A landscape with many valleys, sampled at points; each row gives a point and its height.
A ball rolls from a point to the lowest of its 2 nearest points, and stops where none of them is lower. Distance is the straight distance between rows; heights are no part of it.
(103): [ 86  98 140 127  97  97 211 117 105 135 120 117 121  92 167 135  93 119
  77 101 159 111 127]  h=2.46
(1093): [119 107 127 171 131 125 183 123 124 143  99  93 114 112 164 136 180 109
 103 142 144 147 131]  h=4.22
(613): [134 158 115 139 114 167 153 157 134 161 133 116  97 140  93 113 124 132
 156 138 130 170 159]  h=6.95
(168): [124 116  86  88  61 166 144 129 153 142 129 142 126 111 109 114 114  95
 163 120 124 142 117]  h=4.45
(511): [154 143 103 178 189  92  65 165 100 108 119 123 145 111 148 159 148 170
 129 144  90 119 121]  h=2.17
(795): [108 143 134 150 124 124 207 124 156 135 154 130  92 112 137  96 152 122
 109  90 127 157 177]  h=5.01
(17): [ 98  99 129 150  86 120 190 153  74 141  99 117  84  79 115 149 127 104
 107 129 146 131 104]  h=5.44
(596): [165 203 152 137 175 143 114 114 155 154 142  99 127 161 115 122 130 182
 119 151 134 158 183]  h=0.97
(1090): [137 113 150 120 141 111 144  99 100 132 110 102 122 199 152 148 109 114
  93 159 143 110 119]  h=2.95
(858): [124 138 155 114 115 139 183 105 158 168 138 123  96 131 129 110 129 143
 128 122 155 177 173]  h=4.48
(1050): [121 108 139 149 144  96 159 151  86 119 100 143 132 170 150 183 148  74
  73 150 129 116 114]  h=5.46
(320): [ 91 122 145 154 111 118 220 108 123 138 114  83  95 101 181 126  93 151
  63 112 162 129 156]  h=3.12
(877): [155 175 117 141 132 177 155 142 178 158 162  95  89 136  97 111 140 179
 156 153 158 184 162]  h=6.92
(768): [134 145 134 190 163 134 168 134 134 131  98  89 134 160 174 166 180 122
  82 168 134 155 139]  h=3.54
(429): [ 77  97 136 104  81 133 175 121 134 126 156 154  87  99 125  90 125 105
 136  85 118 126 141]  h=5.70
(860): [117  83 136 127  98 119 143 139 124 152  91 108 112 139 128 107 132  89
 114 143 128 116  98]  h=6.19
(376): [ 99 123 155 102 133 103 172  99 105 110 143 144 130 178 165 144 125  88
  91 124 149 106 130]  h=1.96
(354): [171 193 129 135 153 159  91 134 160 159 136 112 126 130  97 112  98 212
 163 141 142 155 173]  h=2.90
(938): [147 140 122 143 169 114  97 124 132 128 124 123 138 143 136 107 151 140
 139 134  94 129 141]  h=2.86
(368): [104 130 141 110 154 109 158 111 114  85 138 160 164 206 177 175 140  86
  61 121 121  81 124]  h=0.74
(1047): [124 125 114 111 142 109 122 103 136 110 158 164 126 114 107 103 166  99
 168  90  87 146 144]  h=4.50
(879): [133 115 110 112 145  85  42 130 100  97 131 155 179 115 127 129 108 137
 137 115 102  70  89]  h=3.17
(692): [ 56  92 148 105  86 119 173 127  83  98 147 177  92  44  99 119 123  99
 127  57 124 103 103]  h=5.97
(846): [162 162 121 185 189 110  85 141 117 121 111  96 162 142 180 153 142 167
 105 169 113 120 138]  h=1.22
(361): [117 165 145 108 156 124 134 116 149 107 198 178 127 155 113  96 143 129
 138  81 104 129 174]  h=5.77
(477): [171 157 148 151 158 152  82 122 122 154  97  76 151 124 127 136 116 182
 168 166 146 157 141]  h=4.75
(799): [149 149 128 104 107 137  54 132 127 137 120 123 169 132 115 106  36 184
 150 137 127  73 128]  h=5.85
(840): [125 127 137 141 180  99  98 115 112  95 130 159 123 152 146 133 175 107
 112 127  73 116 125]  h=1.99
(636): [147 164 128 177 108 128  82 149 128 137 121  91 160  60 129 125  86 246
 147 133 121  94 165]  h=4.86
(209): [140 125 142  69 106 142  62 132 110 129 117 155 163 143 106 121  54 136
 172 136 127  97 100]  h=5.52
(612): [123 131 127 108  82 167 178 156 159 134 153 157  64 114  83  93 109 132
 171 100 119 169 155]  h=5.37
(380): [173 140  79 150 135 121  89 155 133 154 106  97 191 145 134 144 120 131
 136 155 159 130 113]  h=3.74
(962): [171 158 130 134 117 138  62 135 158 158 108  80 174 127 118 106  55 201
 134 151 146 108 146]  h=6.11
(396): [144 113  75 164 144 118 117 149 123 136 112 101 151 141 146 147 172 101
 121 151 139 132 105]  h=3.27
(1027): [ 77  73 137  96 107  78 181  95  90 100 139 159 135  95 144 156 141  63
  79  78 150  98  98]  h=0.85
(406): [183  66 109 133 155  85 115 115 114 117 107 117 167 172 157 165 130 101
  96 159 140 102  77]  h=6.72
(405): [ 93  69 153 113 120  79 164 118  69 105 121 172 122 128 136 176 147  69
  54 116 161  87  67]  h=1.83
(771): [ 81 107 121 123 104 115 165 129 116 123 134 133 106 134 133 115 146  79
 103 109 119 110 115]  h=5.98
(109): [ 73  96 131 113  98  86 188  95  98 112 133 144 120  45 156 128 107 108
  87  67 152 111 114]  h=1.79
(125): [174 137 116 133 140 131  66 125 122 135 108 106 141 102 127 128 114 168
 197 154 109 134 117]  h=4.15
(1043): [132 112 124 121 143  98  76 134 110 126 117 150 166 153 130 128 131 100
 121 128 117  96  98]  h=2.66
(300): [117  95 132 115 169  89 114 119 108  68 136 174 167 202 165 187 136  86
  59 135 126  68  75]  h=1.87
(682): [145 140 110 104 135 117  51 126 114 111 132 145 153  93 127 120  96 161
 186 118  90 101 123]  h=3.65
(66): [145 156 147 100 140 142  79 117 111 133 125  92 123 158 122 127  75 167
 154 160 119 119 130]  h=4.34
(620): [ 92 158 150 114 129 130 192 120 161 119 183 167 101 137 120  93 136 124
 104  71 117 136 188]  h=5.39
(143): [157 134 122 126 122 156 128 135 200 132 163 150 105 122  92  73 137 156
 180  98 100 174 175]  h=4.19
(900): [109 117 150 172 113 125 222 138 131 140 121 118  78  69 138 109 149 140
 120  95 131 175 162]  h=5.36
(957): [125 139 166 139 157 108 169 112 108 131 117 139 115 148 148 137 161 102
 114 122 113 149 158]  h=4.05
(712): [159 142 126 104  91 191 129 149 184 140 143 166  82 118  86  96 103 159
 192 119  96 172 149]  h=4.81
(986): [137 111  84 138 115 117 103 149 117 128 109 136 141 109 113 130 167  88
 145 140 119 135  87]  h=3.66
(645): [110 110 142 136 115 105 172 155  65 141 104 118 104 137 123 163 128  86
  94 148 154 132 109]  h=5.13
(263): [111 116 124 105 159 100  86 105 101  81 174 181 136 111  98 130 174  82
 145  90  89 113 105]  h=3.99
(314): [117  78 116  89 140  97  77 120  98  84 156 185 177 144 109 165 149  71
 109 112 150  70  48]  h=3.14
(619): [174 159 141 156 133 225  81 147 182 139 108  72 126  98  96 119 108 208
 196 173 144 181 130]  h=4.87
(170): [155 107  75 109  91 137 102 136 159 144 108 118 163 125 123 109 128  96
 160 138 123 127 104]  h=4.04
(888): [141 124 113 161 172  78  55 150  91 106 115 134 169 147 155 161 113 144
  91 143 102  76 114]  h=2.74
(670): [157 141 109 115 103 169 113 128 166 168 109  81 133 150 120 116 115 140
 145 169 156 149 125]  h=5.92
(44): [141 139 126 128 145 126 120 105 187 144 140 133 127 133 132  82 166 139
 151 114  94 153 171]  h=3.55
(964): [ 95 103 142 140  96 114 202 141 108 130 133 139  64  34 132 102 102 146
 131  70 127 149 140]  h=5.67
(956): [156 168 120 127 106 212 123 140 207 180 121  89 114 122  80 118 115 180
 154 166 170 192 154]  h=6.54
(738): [170 150 142 155 141 171 102 157 142 139 111 108 102 112  87 107 124 173
 207 145 112 178 139]  h=6.64
(484): [173  69 114 107 116 110 108 111 122 136  90 112 152 157 127 139 117  97
 137 163 145 115  60]  h=6.87
(412): [132 103 131 118 118 133 146 112 135 131 124 141 102  98 121 100 173 110
 171 114  93 166 126]  h=4.90
(347): [ 86  87 136 112 145  84 136 125  95  83 148 194 134 134 124 181 187  53
  63 108 120  92  76]  h=2.67
(1019): [ 92 116 127 135 160  98 146 120 121  84 139 172 121 156 156 158 184  76
  76 108  81 111 133]  h=2.82
(72): [147 138 150 181 144 188 134 150 162 137 108  77  97 115 109 111 163 162
 183 158 141 183 123]  h=6.20
(579): [ 88 136 149  94 133 130 137 120 115 102 183 182 134 142 119 119 148  86
 149  74 128 109 136]  h=6.14
(567): [158 172 155 169 170 191 100 128 182 151 127  62 118 126 108 111 143 200
 169 171 162 172 139]  h=5.62
(138): [118 148 104 100 145 109  81 113 128 107 173 155 189 145 144 122 116 119
 140  97 127  96 137]  h=5.59
(325): [125 139 124  76 104 143 101 110 159 145 148 147 148 147 115 101 106 125
 158 118 137 129 135]  h=4.96
(1060): [ 77 106 140 111 152 104 134 105  88  62 178 190 124 112 116 159 184  62
 107  81 118 108 103]  h=3.35
(892): [ 89 143 135 109  84 153 179 150 115 155 141 125  93 141 107 108  99 108
 115 119 157 131 148]  h=6.42
(945): [142 131 138 108 152 114  93 115 101 107 131 103 137 191 147 140  83 133
 116 163 131  94 112]  h=3.63
(558): [113  75 113 117 166  75  64 126 117  66 157 187 188 167 139 181 141  83
  72 115 126  59  60]  h=2.58
(759): [140 135 133  75  94 177  91 131 120 138 117 114 115 156  93 122  63 132
 169 156 129 129 113]  h=5.02
(192): [131 135 139 124 162  97  98 109 130 102 129 150 184 181 167 147 127 106
  85 118 117  85 128]  h=1.89
(755): [152 154 106 179 172 141 120 150 124 142 109  83 142 147 149 148 164 140
 125 171 145 149 131]  h=2.53
(1031): [140 103 133 133 115 156 131 132 122 142  82  87  93 107 124 123 154 119
 170 169 129 157  91]  h=5.65
(84): [158 158  82 134 134 106  69 145 131 140 126 131 195 126 130 127 108 160
 132 122 126 106 144]  h=4.13
(513): [134  68 119 130 132  74 114 113 110 105 111 147 153 142 140 155 172  69
  79 142 131 105  78]  h=6.57
(175): [172 187 101 157 136 178  85 154 152 138 132  86 132  86  93 125  92 220
 189 154 132 153 143]  h=4.00
(729): [ 95 139 142 156 131 130 202 158  89 138 125 118  86 139 134 143 132 110
  82 121 138 141 156]  h=4.68
(43): [117 155 117 122 122 143 133 152 111 143 132 123 117 160 108 117 117 107
 128 131 133 124 135]  h=6.68
(519): [129 100 149 133 100 154 170 124 133 148 105 108  72  85 116 115 146 127
 170 135 123 173 128]  h=5.29
(857): [125 118 114 133 174  70  61 108 128  74 136 156 196 152 176 160 129 121
  87 121  84  67 112]  h=2.54
(483): [ 79 125 154 103  65 156 194 138 120 158 131 145  82  90 118 111  64 139
 126  96 167 154 156]  h=6.09
(683): [138 160  92 103 131 117  99  94 167 138 164 120 166 151 141 103 127 131
 123 117 127 118 154]  h=5.33
(690): [ 90  94 125 119  66 120 188 135  86 128 108 153  83  45 108 129 104 108
 133  91 145 128 105]  h=5.71
(57): [ 93  85 142  89  90 122 149 109 102 105 130 173  89  72  94 114 155  80
 139  98 115 112  87]  h=6.22
(284): [150 159 118 168 177 109 115 139 128 100 111 119 151 186 175 184 147 130
  67 166 104 118 139]  h=2.39
(805): [166 144 123  83  90 194 100 116 192 173 119  99 121 132 100 116  87 171
 152 172 158 164 149]  h=6.23
(503): [131 132 163 178 154 178 155 129 122 146 104  53 100 137 135 141 166 144
 141 181 164 174 123]  h=6.40
(1000): [115  78 135 118 107  97 114 134  94 123 102 153 119 139 115 120 151  64
  97 138 121  94  66]  h=6.41
(54): [159 164  79 113 111 149  91 122 186 156 134 106 149 130 120  95 111 163
 151 146 132 135 141]  h=5.63
(842): [113 128 140 163 164 102 193 117 131 100 132 153 109 131 156 137 188 102
 100  95  84 145 160]  h=3.48
(1099): [140 150 117 161 136  86  75 138 106 117 134 110 160  92 154 132  94 213
 135 125 101  76 149]  h=5.15
(290): [151 193  94 148 123 126  78 158 137 149 144 121 173  95 110 107  88 204
 139 126 127 104 170]  h=4.49
(546): [153 106 144 160 148 155 114 114 124 140  83  55 127 133 129 153 150 135
 161 183 154 158  93]  h=6.00
(861): [100 137 182 131 113 135 216 100 152 160 113 100  89 117 157 118 109 152
  79 119 150 153 189]  h=3.79
(16): [ 89 127 138  77  88 156 145 118 166 138 159 159 110 141 114  82 119 114
 147 100 133 131 158]  h=5.38
(253): [101 126 126  85  40 191 181 135 156 152 134 146  77 107 101 112  80 133
 146 121 139 161 155]  h=5.75

Where does a ball stop that starts at each point below?
(799) | (368)
(546) | (1027)
(406) | (325)
(43) | (840)
(579) | (1027)
(877) | (325)
